Each row is a point on a landscape with many valleys, with its height.
A ball rolls from a point to the lowest of its 2 nearest points, and stops where none of them is lower. Distance is the straight distance between rows; heights are no part of it.
<1492>: [ 32 -34  -6 -37   4  15 -18  13   3  55 -40  38 -15  17  16  -8  14  43
  31 -14 -10  -7   1 -11  10  17  21  22]  height 31.5
<1386>: [  3 -10  -2  -9  12  -9 -16 -14  11 -18  15  15  -2 -10  -6  10   3  -5
  -8   6  -5  28   1  13 -11   4  -9 -10]  height 25.2
<607>: [ 24  -4  -6 -39  -8  -6 -25  -8 -35  25   7  30  -3  23  40   2  30  35
 -11 -39   2  48  10  31  33  -1  34   1]  height 34.8
<606>: [-24 -17 -11 -41 -48  18  -5  13 -27  13 -21  14  19  -1   3 -16  40  25
 -22 -24  13  48 -13 -20  34  16  14   3]  height 34.5
<1209>: [-49 -32 -33 -19 -13  24  17  26 -27  13 -59  -4  -8   8  -9   5  -2   4
   2  -6  -3 -28   3 -39  -8  12  18  14]  height 57.1
<1030>: [-27  -8  -3 -17 -23   5 -10  -9  -3 -33  22   1  15 -21 -13  -5  25   2
 -34   0  13  56 -14   3  -4  -4 -21 -20]  height 38.4
<1253>: [-35   5  -6  -9 -32  21  11  23 -35   5 -35 -26  -6 -21 -20 -16  33  30
 -21  -8  19  14 -13 -33  10  -3 -16 -10]  height 27.0
<977>: [  7 -58 -30 -56  -8  -3 -23  -4  19  11 -23  25  17 -23   8   5  11   4
  18  38  12  46 -12 -23  -4  19 -21   9]  height 48.6
<1677>: [-50  -7  -2  42 -37  48   7  14 -14 -47  15 -17   5  18 -11  -8 -20  -8
 -15  -1   0 -38  -6  -6 -18   0  12 -17]  height 33.4
<998>: [ 13  21   3  10 -24 -11 -20 -20   3 -17  20   4  21 -22 -22 -12  33 -41
   3  12   1  39  -3  -1   5  -5 -36  -2]  height 42.8
<775>: [ -5  31   7  18 -38  18  -6  17 -31  25 -26 -11  -9   5 -14 -32  34  29
  -8 -18   0 -10   0 -22  26   0  -4   1]  height 27.3
<1607>: [-36 -49 -30  -9 -14  34   6   5   6 -36  -2  10  -3   7  15  16 -24 -27
 -21  10 -12   0   1   8 -19   7  27   0]  height 29.5
<1228>: [ 47 -13   7   2  32 -35  -3 -23  32   6   8  23   5  -8 -10  21 -19 -24
  22  21  -5  -1   4   8  -7   3 -12   4]  height 50.6
<1203>: [-15 -24  -1  18  28 -12  19  -1  32 -37  12   0   5 -11 -15  19 -42 -37
 -10  16   2 -21  -4   3 -24  -4  -4   3]  height 29.9
<118>: [ 15  52  27  27  31 -19  23  -7  -2  10   4 -47 -14 -24  -7  -3   4  10
   3  12  15 -11  -5   4   6 -18 -28   2]  height 57.6
<938>: [  8   3   5   7 -10   9 -32 -11  -3 -15  32  33  -1  31  12   1   2  11
  -9 -25 -18   9  10  30  -1   7  26 -13]  height 48.8
<220>: [-45 -25 -21 -35 -44  17 -10   3 -10 -17  -5   4  28 -11 -12 -16  30 -10
 -10  -1   9  45 -12 -28   1  10 -15  -7]  height 30.7
<1472>: [ 29 -14  10 -26 -28  11 -47  -2   4  35   4  56  16  21  -2 -24  37  29
  40 -15 -14   5  -8 -12  10  24   1   9]  height 18.1
<867>: [ -6 -39 -39  -8  -7  -2   3   6  25   0 -22  24  26   8   6   1 -21 -59
  10  13 -24 -20   6 -19  -4   6  20  33]  height 56.2
<12>: [-50 -13  -3 -27 -47  15  -4   1 -10 -28  23  -1  33 -13 -22 -20  33  16
 -28  -9  20  54 -23 -15   1   4 -17 -26]  height 35.2
<1530>: [-41 -27 -11 -25  -3  15  -5  13  -7  -9 -20   0   2 -14 -26   1  13  26
   6   4   6   0 -16 -31 -20  10 -16  -8]  height 26.2
<1491>: [ 28  28   4  12  28 -33  26 -16  -4  14  -1 -22 -13 -16  11  16  -2 -28
  -6  10   4   3   9  18  13 -19 -10  13]  height 42.9
<625>: [  1  36   7  30 -52  18 -12  15 -40  21 -13 -15 -18  24   2 -39  18  32
 -29 -29  -5 -11  14  -5  33  -5  21  -8]  height 23.2
<1612>: [  9  15  12  41   6 -17  10  -9  19 -27  28   2  17   4   0  12 -27 -51
 -12  -1  -7 -22   7  18  -2  -8   6   8]  height 43.0
<341>: [ 43  18  22 -20 -11  -6 -14 -13 -13  32  -6  -1   5 -39  -1   9  48   7
  25  29  17  38  -8  18   6  -3 -35   7]  height 46.8
<1064>: [ -1  15   8   3 -27  -9 -18 -26  -4 -34  37  -3  17 -22 -19  -6  31 -17
 -24   1  14  62  -8  10  -1 -10 -36 -25]  height 40.9
<184>: [ 54  35  29  15  12 -21  -5 -13   7  33   6   5  12 -10  -4   3  17 -10
  39  10  -1 -17   0  15  10  -7 -18  20]  height 52.8
<354>: [-13 -38 -15 -45 -22  10 -11   4   1  11 -29   3  24 -35 -22   2  25  -6
  41  44  17  17 -20 -36 -19  13 -40   9]  height 44.9
<1284>: [-17  11  22  30  41 -25  42   4  25 -24  14 -36   0 -25  -7  14 -42 -31
 -18  14  18 -35 -16  -4 -15 -16 -24   8]  height 40.1
<930>: [  7 -23   5 -31   0   6  -1   8  11  19 -29  -5   9 -48 -23  10  23   5
  40  51  20   4 -20 -17 -23   7 -40   9]  height 43.6
<1049>: [-28  15  -3  16 -22  24  24  23 -33  -7 -17 -63 -40 -15   8 -19  -6  33
 -53  -5  21   8   3  -2   9 -20   9 -16]  height 34.0
<420>: [-42   2 -22  20 -41  19  11  19 -21  -4 -27 -10  18  12 -23 -16   7 -33
   4  -3  -8 -34   0 -38  -3   0   3  13]  height 53.3
<1323>: [ 13  27  11  33  12 -27  43  -5   6  -7  17 -24   6   8  33  22 -39 -54
 -30   0   2 -29  13  21  12 -25  15  15]  height 17.5
<1584>: [ -9  31  25  15  56  -1  25   4   7  12  12 -35 -44  28  29  -8 -32  51
   2  -8   1 -22  11  11 -10   6  18 -12]  height 36.2
<1637>: [ 23 -21  -8 -39   6  -3 -28  -7  -4  20  -1  37  -5  15  23   4  15  30
  -1 -22  -9  32   6  17  11  10  23   4]  height 28.2
<1336>: [-11  -5 -32 -11 -65  22 -26   2 -14   7  -8  23  20  17  13 -31  34 -52
  -9 -13 -17  31   7 -13  28  13  12  20]  height 33.9
<1234>: [ 44 -11   4 -25  -4  -6 -44 -14   5  30  10  51   7  18  12  -9  26  25
  30 -16 -13  19   1  11   9  12   7   8]  height 22.7
<304>: [ 28  17  12  33   4 -12 -17  -7  18  -5  27  32  22  35   8  -3 -17 -35
  15 -22 -26 -31  14  19   9   3  27  14]  height 28.1
<668>: [ -1  22  19 -17   0   7  -3   5 -18  13 -11 -17 -12 -27 -10  -5  36  50
  -8  -3  14  23 -13  -3   8  -2 -21 -11]  height 40.7
<1340>: [-17  -4 -16   8 -45  14 -21 -11   8 -36  27  16  24   7  -7 -17  10 -57
 -10   2 -14  25   3   2  -2   8  -2  -4]  height 46.6
<432>: [ 15  -9 -12 -21  57 -20  36  -8  10  21 -21 -19 -43  -9  29  28 -27   2
  -8   8   4   8  15  18  -4  -3  15   9]  height 46.9
<996>: [ 13 -28   2 -36  16  15 -15  15  11  37 -27  29 -17  16   1  -3   5  68
  27 -13  -9 -13  -6 -15  -6  19  11  -2]  height 34.7
<605>: [ -7  -4   3  -8   6   5 -22  -1   8 -10   7  17   2  -2 -13  -3   9  23
   2  -6  -8   8  -6  -2 -10  10  -4 -10]  height 22.4
<106>: [ 13 -14  12   7  44   1 -10   9  44   1   5  20  -5  25 -16  -2 -34  37
  35 -10 -15 -44  -1  -6 -23  12  11 -10]  height 32.2
<650>: [  0  -8   9  12  36 -19   5 -12  24 -26  19   0 -10 -15 -15  19 -22 -13
  -6  10   0   0  -2  13 -20   0 -13  -9]  height 27.9
<717>: [-40 -24 -15 -38 -23  18   7  17 -26   5 -39 -10   8 -28 -21  -2  33  19
   1   5  18  22 -19 -39  -3   9 -21   1]  height 22.5
<728>: [ -3 -52 -21 -24  32   0  -7   2  33 -16  -5  20 -15   6   0  19 -31  16
  -6   9  -8   5   1   5 -26   8  12 -11]  height 39.5
<631>: [-44  10  10  59 -53  46  -1  21 -27 -33  13 -28   0  27 -17 -28 -15  16
 -24  -6   4 -40   1 -12  -3  -5   7 -30]  height 35.5
<550>: [-13 -50 -39 -43 -19   2 -17  -4  16   1 -22  15  25 -22  -9  -3  12 -29
  30  38   6  26 -10 -36 -11  17 -29  14]  height 46.5
<1214>: [-51 -11  -3  -3  -9  12   7  12 -27  -2 -30 -23  10 -15 -49   1  14  20
  30  10  17 -27 -19 -53 -33   4 -33  -3]  height 60.4
<1465>: [ 32 -19  22 -36  -5   1 -18   4  17  32 -14  11   7 -40 -13  10  30  29
  41  46  20  18 -18   2 -19  13 -35   0]  height 42.3
<1053>: [-15 -10  -2  16  21   0  34  17  26  -7  -8  -9   8   8  14  12 -42 -30
 -11  -1 -13 -52   2  -4  -7  -6  23  21]  height 28.9
<1629>: [-38  -9 -31   9 -72  33  -8   1  -8 -35   9   1  24  14  -5 -23  10 -65
 -15   1 -11  13   3 -11   0   2   4   0]  height 48.9
<451>: [ 38 -17  -6  17   7 -20 -19 -19  27  -7  27  48  15  39  16  13 -32 -45
  12 -11 -25  -9  23  28  -1   6  36   8]  height 31.2
<1560>: [-47 -41 -23 -38 -44  29 -13   3  -6 -23   7  22  23   9   8  -6  14   0
 -27  -8   1  42  -6  -6   3  18  16  -9]  height 23.5
<92>: [-15   5  -4  40 -19  29  30   6  -3 -30  10 -28  -8  12  22   4 -32 -29
 -36   5  -5 -32   6  23   2 -13  27   6]  height 17.2
<1272>: [ 17  41  21  26  13 -15 -11 -12  -7  -8  23 -14  -6  -9 -12  -3  14  10
   0  -4   1   7   1  19   3 -11 -17 -13]  height 35.6
<194>: [  9  27  -2  -3  52 -26  50  -8  -9  21  -9 -40 -49   1  43  18 -27   3
 -11   4  12   6  20  25   6 -14  18   6]  height 43.1
<1370>: [-16 -36 -33 -11   5  -4  17   8  18  -5 -27   4  19 -13  -9   7 -17 -48
  12  23  -9 -20  -6 -26 -12   1  -1  27]  height 54.3
<812>: [ 22  27  21  -5   3  -9 -34 -14 -16   7  31  20   0  14   4  -3  27  46
   5 -27  -2  23   0  25  10  -1   0 -20]  height 43.9
<927>: [-29 -31 -25 -14 -31  31 -12   5  -3 -24   2  21   8  13  13   0  -2 -18
 -20  -4 -14  14   3   3  -5  13  25  -1]  height 30.9
<1269>: [ 19  43  22  17  37 -13  23   4   4  33  -5 -27 -19  11  18  -9 -10  21
  13  -7  -3 -33   6   3  11  -6   7  15]  height 38.6
<1216>: [ 31 -44 -16 -26  32  -9 -15  -2  42   8 -14  28  -5   6  -7   9 -20  20
  24  17  -9  -2  -3  -4 -18   9   1  -1]  height 36.8
<138>: [-11 -14 -12 -27 -47  17 -33   1  -5  19 -10  35  28  10 -18 -26  34  -7
  36   0  -9   6  -9 -37   6  26 -15   8]  height 20.4
<230>: [-42 -16 -35   1 -52  27  -4  11 -14 -14 -16   6  21  13  -8 -15   9 -50
  -1  -3 -14  -8   4 -27  -1   9  12  12]  height 51.3
<519>: [  4  19 -19  20 -46  15   1   3 -23 -10  -3 -14  -1   4  11 -15  12 -31
 -36  -9 -10  14  13  13  20 -15  23   6]  height 43.8
<1248>: [ 23 -37   4 -43  24 -10 -33 -10  30  -2  17  40   0   6  -8   9  -4  64
  10   0   3  29 -11   8 -16  15  -3 -26]  height 39.3
<255>: [  6  37  37  28  41 -18  31   1  16   3   3 -44  -3 -34 -19   1  -9   6
  14  22  20 -30 -17  -9  -7 -12 -41   6]  height 57.0
<16>: [ 28  40  11  28  24 -22  -2 -15 -12   8  30   2 -10  36  25   5 -16  -3
   8 -20  -9 -16  25  40  13 -13  23  -7]  height 51.1
<229>: [ 39  39  25  37   9 -30   3  -3  15   8  23  15  30  32  21   0 -23 -38
  11 -28 -16 -48  13  14  21 -11  21  24]  height 25.6
<839>: [ 47  48   5  20  21 -41  11 -18 -22  29  15   2  -3  21  28   7  -3 -25
  17 -14  -3 -13  25  35  28 -25  11   9]  height 49.4
<1542>: [-13  -6   4 -18  39   2   7  -1   6  -6   1 -13 -33 -12   5  15  -8  39
 -19  -2   5  14  -2  13 -13   1  -2 -14]  height 43.4
<1640>: [-36  15   5  36  -7   1  22  20  -1 -15  -9 -27  29  -7 -30 -12 -12 -29
  11   3   2 -57 -13 -37  -9 -11 -15  13]  height 55.5
<1490>: [ 10 -25   9 -34  21   4 -27   1  17  12   5  35  -8  15   0   1   4  67
  11 -19  -8  10  -7   2 -10  15  11 -16]  height 37.4
<1113>: [ 26  34  39  24  28 -18 -15 -15  12  -9  28  -2   0 -17 -27   2   8  20
  26   6   8  -2  -8  13  -7   0 -36 -16]  height 36.6
<84>: [ 43 -12   0 -12  61 -47   7 -34   6  16  23  22 -34  22  18  41 -36   4
  16   0   7  16  27  35 -10  -8  10 -36]  height 44.1
<1578>: [-21  22   4   0 -29  15  13  23 -36   7 -25 -48 -24 -22  -8 -22  24  48
 -41 -14  23  22  -6 -16  20 -14  -6 -17]  height 30.4
<1186>: [-21   2  12  13  46 -15  41  13  29  -8  -8 -31   3 -22  -9   9 -38 -14
   2  13   9 -48 -16 -19 -18 -10 -20  15]  height 39.0
<534>: [ -5  17 -19  23 -24   3  17   4 -13 -14 -10 -31  -1 -19  -1 -11   8 -44
 -34   6  -1  12   6   4  12 -22   0  10]  height 47.2
<331>: [ -8  23  19  28  42  -5  20   2  12  -8  20 -26 -24  15  14   4 -33  17
  -9  -5  -1 -27   7  18  -9  -2  13  -7]  height 35.0
<1271>: [ 61  33  22  13  24 -44   2 -31  -6  29  17  12   4  -6   2  21   8 -25
  34  11   7   0  12  28  14 -15 -17   4]  height 51.8
<918>: [-37  15  17  35  18  -3  22  17   5 -18  -2 -38  21 -20 -41  -6 -14  -7
  19   9  18 -53 -21 -37 -19 -10 -35   3]  height 56.1
<77>: [ -4 -12   8  18  26 -21  35   9  41 -23   8  -1  19   0   7  23 -55 -48
 -12   5  -3 -49  -4  -6 -12  -9   4  17]  height 31.9
<1236>: [ 59 -16   8  -1  23 -45 -28 -41  22   2  31  42   5   0 -11  24 -11 -22
  27  20   3  28   8  15  -8   8 -18 -18]  height 49.0
<1418>: [ 11  12  15  -8 -19  -5 -45 -20 -12 -12  48  36  16  25   4  -7  24  25
  -4 -29  -7  37   1  28   9   6   9 -21]  height 46.2
<1321>: [ 21  18   7 -10 -35   2 -25 -14  -5  10   6  13  23 -19 -12 -18  50 -17
  15   9   0  39  -9  -4  14   3 -32   6]  height 44.2
<242>: [ 39  21  20  -7 -25   2 -23  -9  -2  32  -3  10  17 -27  -8  -8  48 -13
  37  25   3  18 -10   4   9   4 -30  16]  height 45.4
<1140>: [-45 -23 -16  21 -45  58   8   9 -15 -42   6   0   1  23   9   1 -18 -15
 -20  -1 -10 -24  -3   2 -13   4  26  -9]  height 30.3
<209>: [ -2   3  -5  25 -14  -2  -7 -13  10 -37  27   8  11   0  -8   2  -5 -50
 -16   5 -10  10   5  16  -4  -2  -1  -3]  height 44.7
<795>: [-38  -2 -12  -2  -2  19  23  27 -22  15 -48 -23 -15  -8 -15  -7   8  16
  -2  -2   5 -29  -4 -34   0   4   0   9]  height 58.9
<1128>: [ 20 -41 -13 -58  -6  11 -18  11  -6  44 -38  31  -1  -3  22  -2  26  39
  15  -5   4  30  -6 -12  20  21  14  20]  height 25.7
<89>: [ 14  18  15   3  50 -26   3 -23  -3  -5  33  -4 -35  13  15  25 -23  27
   0  -7   7  15  16  40 -11  -7   1 -35]  height 38.9
<648>: [  9  16  16 -12  32  -5  -1  -5  -2   8   0 -12 -23 -19  -2   7  13  45
   1   0   6  14  -5  10  -5  -1 -18 -11]  height 42.1
<1026>: [  8 -12 -27 -17 -41   7 -38 -13   7  12   4  39  25  17  14 -24  26 -47
  13  -4 -23  26   6  -7  20  17   6  24]  height 28.4
<1545>: [ 25  -8 -18  11  -7  -8 -12 -17   4   1  12  32   7  27  28   8 -10 -50
  -7 -10 -27   3  23  31   9  -1  37  18]  height 35.3
<197>: [-34 -39 -11 -26   2  11 -21  11   7 -13  -6  20  11  10 -34   1  -5  39
  28   0  -1 -15 -15 -37 -34  18  -6 -18]  height 28.7
<372>: [-25  16   4  52 -44  39  15  13 -22 -28  10 -50 -14   7   2 -24 -20   7
 -39   0   5 -26   5   4   5 -20  14 -18]  height 35.1
<975>: [ 10  41   4  45 -14  -2  17  -5 -26 -15  23 -54 -21   4  18 -11 -20  -3
 -36   0   9  -3  20  31  14 -35  13 -16]  height 29.4
<966>: [-22 -10  -4 -31 -49  18 -18  10 -19  17 -15  30  20   9 -11 -23  42  21
   4 -18   1  21 -12 -30  19  21  -1   1]  height 26.7
<407>: [ -4  25  -4  -3  26  -2  32   4 -22   5  -9 -45 -53  -2  34   7 -13  23
 -32  -5  12  14  14  25   8 -13  22  -3]  height 39.6
<604>: [ -9  15  15  -8 -19  17  -3  11 -16  16 -21 -12   3 -30 -29 -12  43  28
  17  12  12   5 -20 -23   0   3 -35  -2]  height 39.1
<1596>: [-21  14  -4   0  11  15  18  14 -18   1 -16 -39 -38 -10  13  -3   1  30
 -32  -6  10   6   0   5   5  -5  10  -7]  height 36.9
<1031>: [-23  -2 -24  19 -19   7  23  10   0 -19 -14 -20  12 -16  -6  -5  -2 -58
 -23  12  -4  -9   0  -8   0 -14   1  20]  height 49.5
<902>: [-15 -24   7  -2  22  12 -25  14  27 -14   6  24   0  20 -30  -4 -19  49
  32 -10 -12 -30  -8 -19 -31  20   0 -22]  height 30.8
<764>: [ -7  17  29  -5  -8   9 -17   2  -2  -5   8  -4  11 -31 -38  -9  37  36
  19  11  14  14 -25 -15 -11   3 -46 -18]  height 38.1
<985>: [ 16  12  20  31  34 -32  39 -14  19 -15  30  -9  -1  18  32  36 -59 -42
 -19  -2   3 -31  15  27   0 -12  17   0]  height 23.3
<1089>: [-26 -33 -22 -43  -5  18   5  15 -17  -6 -25  -2 -11 -16  20  11  10  17
 -40  -9  10  48  -4   5   9   5  21   1]  height 32.7
<338>: [  0 -11  22 -25  -4   0 -38  -9  20 -18  31  33  23 -11 -35  -7  22  43
  28   4   6  23 -23 -11 -17  21 -33 -27]  height 38.5
<670>: [  4   8   9   9 -12  10 -31   5  11   4   8  33  18  14 -25 -20  12   7
  35 -12 -20 -24  -6 -17  -2  17  -3   3]  height 16.5
<1131>: [-36 -23 -29   4  -4  12  29  20   0 -10 -30 -12  11  -7  -2   5 -18 -45
 -10   8  -9 -32   0 -19 -10  -5  15  24]  height 52.0
<813>: [ 18  30  27  28  44 -27  19  -7  22   1  21 -13  -5  12  11  11 -35  -4
   5  -7  -3 -32   9  14   0  -6   4   3]  height 33.7
<1365>: [ 35   1  12   0 -10   5 -35  -1  14  30   0  44  13  18 -11 -21  20  11
  49 -10 -22 -25  -4 -11   5  18   2  17]  height 13.6
<1502>: [ 17  42  30  13  47  -8   7   0   0  32   8 -21 -33  24  18 -11  -7  54
  22 -17  -2 -23   9   7   3   3   9  -4]  height 37.6
<1691>: [ 14   9 -18  17 -26   7  -4 -11 -16 -10  10   9  -2  19  29   3  -1 -42
 -26  -8 -17  12  21  33  14 -10  32   9]  height 39.4
<410>: [ 42  34 -10  12  14 -43  16 -23 -28  25   2  -4  -7   2  26  19   2 -43
   0  -2   1  12  26  36  28 -29   3   8]  height 46.7
<586>: [-50  10  -2  17 -13  17  20  23 -32   3 -37 -40  -6 -13 -35 -12  13  17
   3   3  19 -30 -12 -45 -11  -6 -26  -3]  height 59.8
<1430>: [-53 -39 -41  -7 -21  29  16  23 -16 -11 -36  -3   5  13  -1   7 -14 -29
  -3   2 -10 -29   4 -28 -17   8  28  14]  height 54.7
<806>: [-35   8  -6  36 -18  18  13  22  -6 -12 -10 -17  15  10 -14 -13 -11 -25
  -4  -3  -8 -49  -1 -22  -1  -5   9   9]  height 54.6
<1213>: [ -5 -33 -34 -44  -6  12   0  13 -19  12 -42   4 -12 -14  33  12  12  -4
 -28  -6   2  48   6   1  21   8  26  22]  height 26.1
<378>: [  3  15  21   0  60  -7   6  -7  12   4  22 -11 -42  24  21   9 -28  57
   6 -15  -1  -3  14  25 -18   5  14 -24]  height 37.5
<1268>: [ 17  42   5  17  24 -21  32   0  -7  20  -8 -38 -18  -4  22   0  -9  -9
 -12   1   2 -16  10  13  17 -18   7  18]  height 40.6
<191>: [-46 -51 -22 -41   5  22   9  13  -4 -24 -11   0 -13 -14  11  18  -7  22
 -39  -1  12  33  -9   5 -15   7  14 -12]  height 37.3
<1509>: [ 55  21  14  14   1 -37  -8 -32   3  15  15  17  19 -18  -8  14  19 -52
  24  22   0  19   7  15  13  -5 -28  12]  height 50.3
<128>: [ -9  14  12  30  16   5  18  20  18   5  -2  -6   9  24  10  -5 -32  -8
   0 -16 -16 -61   4  -7   4   1  24  15]  height 25.5
<570>: [ 35 -16  18 -23  10 -13 -27 -13  29   4   9  23   8 -27 -24   9  13  22
  35  33  10  22 -16   2 -19  13 -38 -10]  height 41.1
<679>: [-54 -34 -16 -19 -67  43 -10  -1  -7 -45  29  15  27  16   4  -9   8 -12
 -27  -6   3  34 -10  -2  -6  13   9 -22]  height 14.7
<1625>: [-19   7   1  13  26  -1  27  11  11  -6 -13 -27  -8 -20 -10   3 -12 -11
  -8  10   3 -26  -6 -10  -9 -10 -10  10]  height 37.8
<1417>: [ 63 -18   3  -4  43 -48 -17 -36  14  12  28  44 -11  22   5  33 -26  -5
  29   2   1  15  21  29  -6  -1   4 -29]  height 47.0
<506>: [-11  31   6  42  -8  10  16   9 -13 -15  10 -48 -16  -3   3 -15 -10  -1
 -33  -1   4 -16   6  10   5 -21   7  -7]  height 32.4
<1660>: [ 28 -39 -13 -11  33  -3  -8  10  51  10 -13  31   1  29  -9   0 -36  18
  34   1 -19 -36  -1 -12 -19   7  19   3]  height 34.2
<749>: [ 26 -55 -24 -50  18 -16 -15 -12  21  12 -20  23  -3 -24  14  22   1  11
   1  31  11  52  -5  -1  -4  12 -12   2]  height 51.0
<830>: [ 15  13  15 -30  -8  -8 -24  -9 -30  17  24  22   3  18  17  -4  35  61
 -10 -38   8  42   1  28  25  -3  20 -16]  height 40.5
<1121>: [  3  19  33   9   8   0 -28  -7  13 -22  28  10  12 -20 -39  -8  20  30
  25   5   5   8 -18  -4 -16   9 -40 -23]  height 37.7
<1427>: [ 23  -3  -2  -8  45 -24   5 -22   0   7  14  10 -31  17  24  28 -22   8
  -1  -7  -4  15  23  38  -6  -4  17 -17]  height 41.0
<81>: [ 23 -36   1 -26   6 -13 -41 -14  39 -18  24  41  17  -3 -27   0   0  19
  32  21   1  24 -16  -7 -20  22 -27 -19]  height 39.8
<1117>: [  6  52  19  38   5 -13  17   0 -16  -6   9 -67 -21 -29 -14 -21   5  12
 -24   8  22   5   0   4   8 -33 -28 -12]  height 58.2
<41>: [ -8  33  12  32 -10   7  -6   3 -11 -17  15 -24  -5  -7 -17 -17  13   9
 -20  -7   1   1  -1   3   4 -13  -9 -14]  height 34.3
<73>: [ 21  -6 -10 -16 -34   5 -39  -8   9  21   0  40  25   3  -3 -25  32 -24
  35   4 -17  12  -4 -14  13  19 -11  21]  height 24.4
<673>: [ -1  17  19  41  17 -28  31  -7  20 -31  24 -22  12 -16  -6  18 -33 -58
 -26   9  10 -22  -4   8  -3 -19 -13   6]  height 41.5
<1613>: [  4 -45 -22 -45  29  -8  -1  -4   9   2 -21   9 -21 -17  21  25  -7  16
 -21   9   4  44   3  11  -4   7   8  -1]  height 53.0
<1478>: [-36 -17  -8 -13 -27  12   0   8 -25  17 -38  -1  20   3 -45   1  17  10
  50  11   6 -34 -11 -59 -26  16 -21   8]  height 61.1
<486>: [ 11   9   2   9  15  -7  12   3  17  10 -14  -4   9 -16  -9   0   1 -19
  14  10  -8 -23  -4  -8   0  -3 -10  22]  height 35.4
<88>: [  2  24   9  41  -6   8  42  10   4 -12  13 -32   4  22  42   7 -46 -36
 -34  -3  -6 -51   9  18  16 -19  33  19]  height 7.0
<463>: [ -5 -36 -24 -30  40  -2  20   2   9   0 -24  -5 -37 -11  28  29 -26   1
 -28   8  -1  18  11  17 -10   2  22   4]  height 50.2
<811>: [ 22  13   4  17  12  -5 -15 -14  -6  -5  32  20 -12  37  26  11 -13   4
   0 -25 -16  -3  21  43   2  -3  32 -12]  height 50.4
<799>: [  4 -30 -19 -53 -15  11 -10   9 -19  26 -36  15   7 -19  25   0  34  14
 -10  -6  10  57  -5  -9  30  16  10  21]  height 15.9
<489>: [-23   4  11   6 -20  17 -33   5   0 -16  16  27  16  14 -29 -20  17  23
  14 -16 -11  -7 -10 -19  -7  19  -6 -18]  height 19.2
<192>: [-14  -3 -17 -25 -39  19   0  20 -34  13 -35  -8  -4 -11   8 -13  35  13
 -29 -18   9  39  -3 -15  30   4  11   6]  height 36.1
<203>: [ 13  11  13  16  50 -31  48 -21   8  -1  28 -16 -29  23  42  39 -57 -21
 -13   1   8 -15  23  37  -7 -14  23 -12]  height 27.5
<409>: [-30 -26 -15  20 -11  39  26   0   1 -44   8 -12 -12   1  17  19 -32 -33
 -34  13  -5 -13  -1  22 -14  -6  21  -1]  height 24.0
<1292>: [-20   6   2   6 -40  15  -8  13 -22  25 -33  12  21  14 -37 -18  27   1
  46   0  -4 -41 -10 -51  -2  17 -18  12]  height 61.8
<913>: [ -4  10  -1 -14 -35  20  -2  20 -34  32 -42   2 -10  -2  -4 -18  41  28
  -8 -18   3   9  -3 -25  29   9   2  10]  height 31.0
<1641>: [ 18  39  19  35   8 -11  14  11  11  19   3  -7  15  25  18 -11 -17 -17
   4 -21 -16 -56   6   0  22  -7  22  26]  height 22.6
<1266>: [ 49  30  12   3  -7 -27 -12 -30 -21  19   7   3   6 -25   0  11  40 -27
  15  19  10  43   6  23  16 -14 -33   2]  height 48.5
<465>: [-34 -49 -19 -33  20  15  -3  11  12 -20  -8  10 -13  -3  -3  15 -18  32
 -16   1  -2   9  -7  -3 -26  11   9 -15]  height 40.0
<1067>: [ 17  44  -1  29 -39   2  -2   0 -43  -3  13 -44 -22   1  15 -23   3  15
 -37 -17   7  19  23  26  24 -35  15 -20]  height 23.8
<1462>: [-16  30  25  43  23 -12  20   7  10 -22  12 -45   6 -29 -31  -9  -9  -8
  -3  12  18 -29 -16 -13  -9 -16 -37  -1]  height 56.6
<897>: [ 35 -17   2  -3  41 -30  20  -6  42  13  -9  11   7  -6   3  22 -32 -23
  15  15  -9 -25   3  -3  -4  -3   0  19]  height 52.1
<949>: [ 26  22  16   7  63 -38  40 -15  18  20  14 -13 -23  18  31  25 -46  -3
   8  -2   2 -20  19  21  -5 -10  13   0]  height 31.3
<846>: [  6   1 -11   4  19  -7  24   9  16  16 -24  -4   3  -2  10   4 -16 -26
   0   0 -15 -32   4  -5   5  -5  16  32]  height 32.8
<1245>: [  6  48   8  25 -19   6   0   9 -36  17  -3 -41 -29   9  13 -28   9  37
 -27 -19   6  -4  14   6  25 -15  15 -11]  height 18.3

Call two points neighbours if one is among the 2 nearest of the other. Go from one point of each pair to the other, from neighbour to neighbour, staying as low as possible. Name the highest point that can't be avoided.
<1245> / <138> -> <192>
<1641> / <1365> -> <77>
<1245> / <679> -> <631>
<88> / <799> -> <81>
<717> / <88> -> <465>
<679> / <88> -> <927>

Two balls start at each pair of points below. Name the first point that both come to, or write none.
<977> / <728> -> none
<118> / <648> -> none
<1629> / <534> -> <1641>
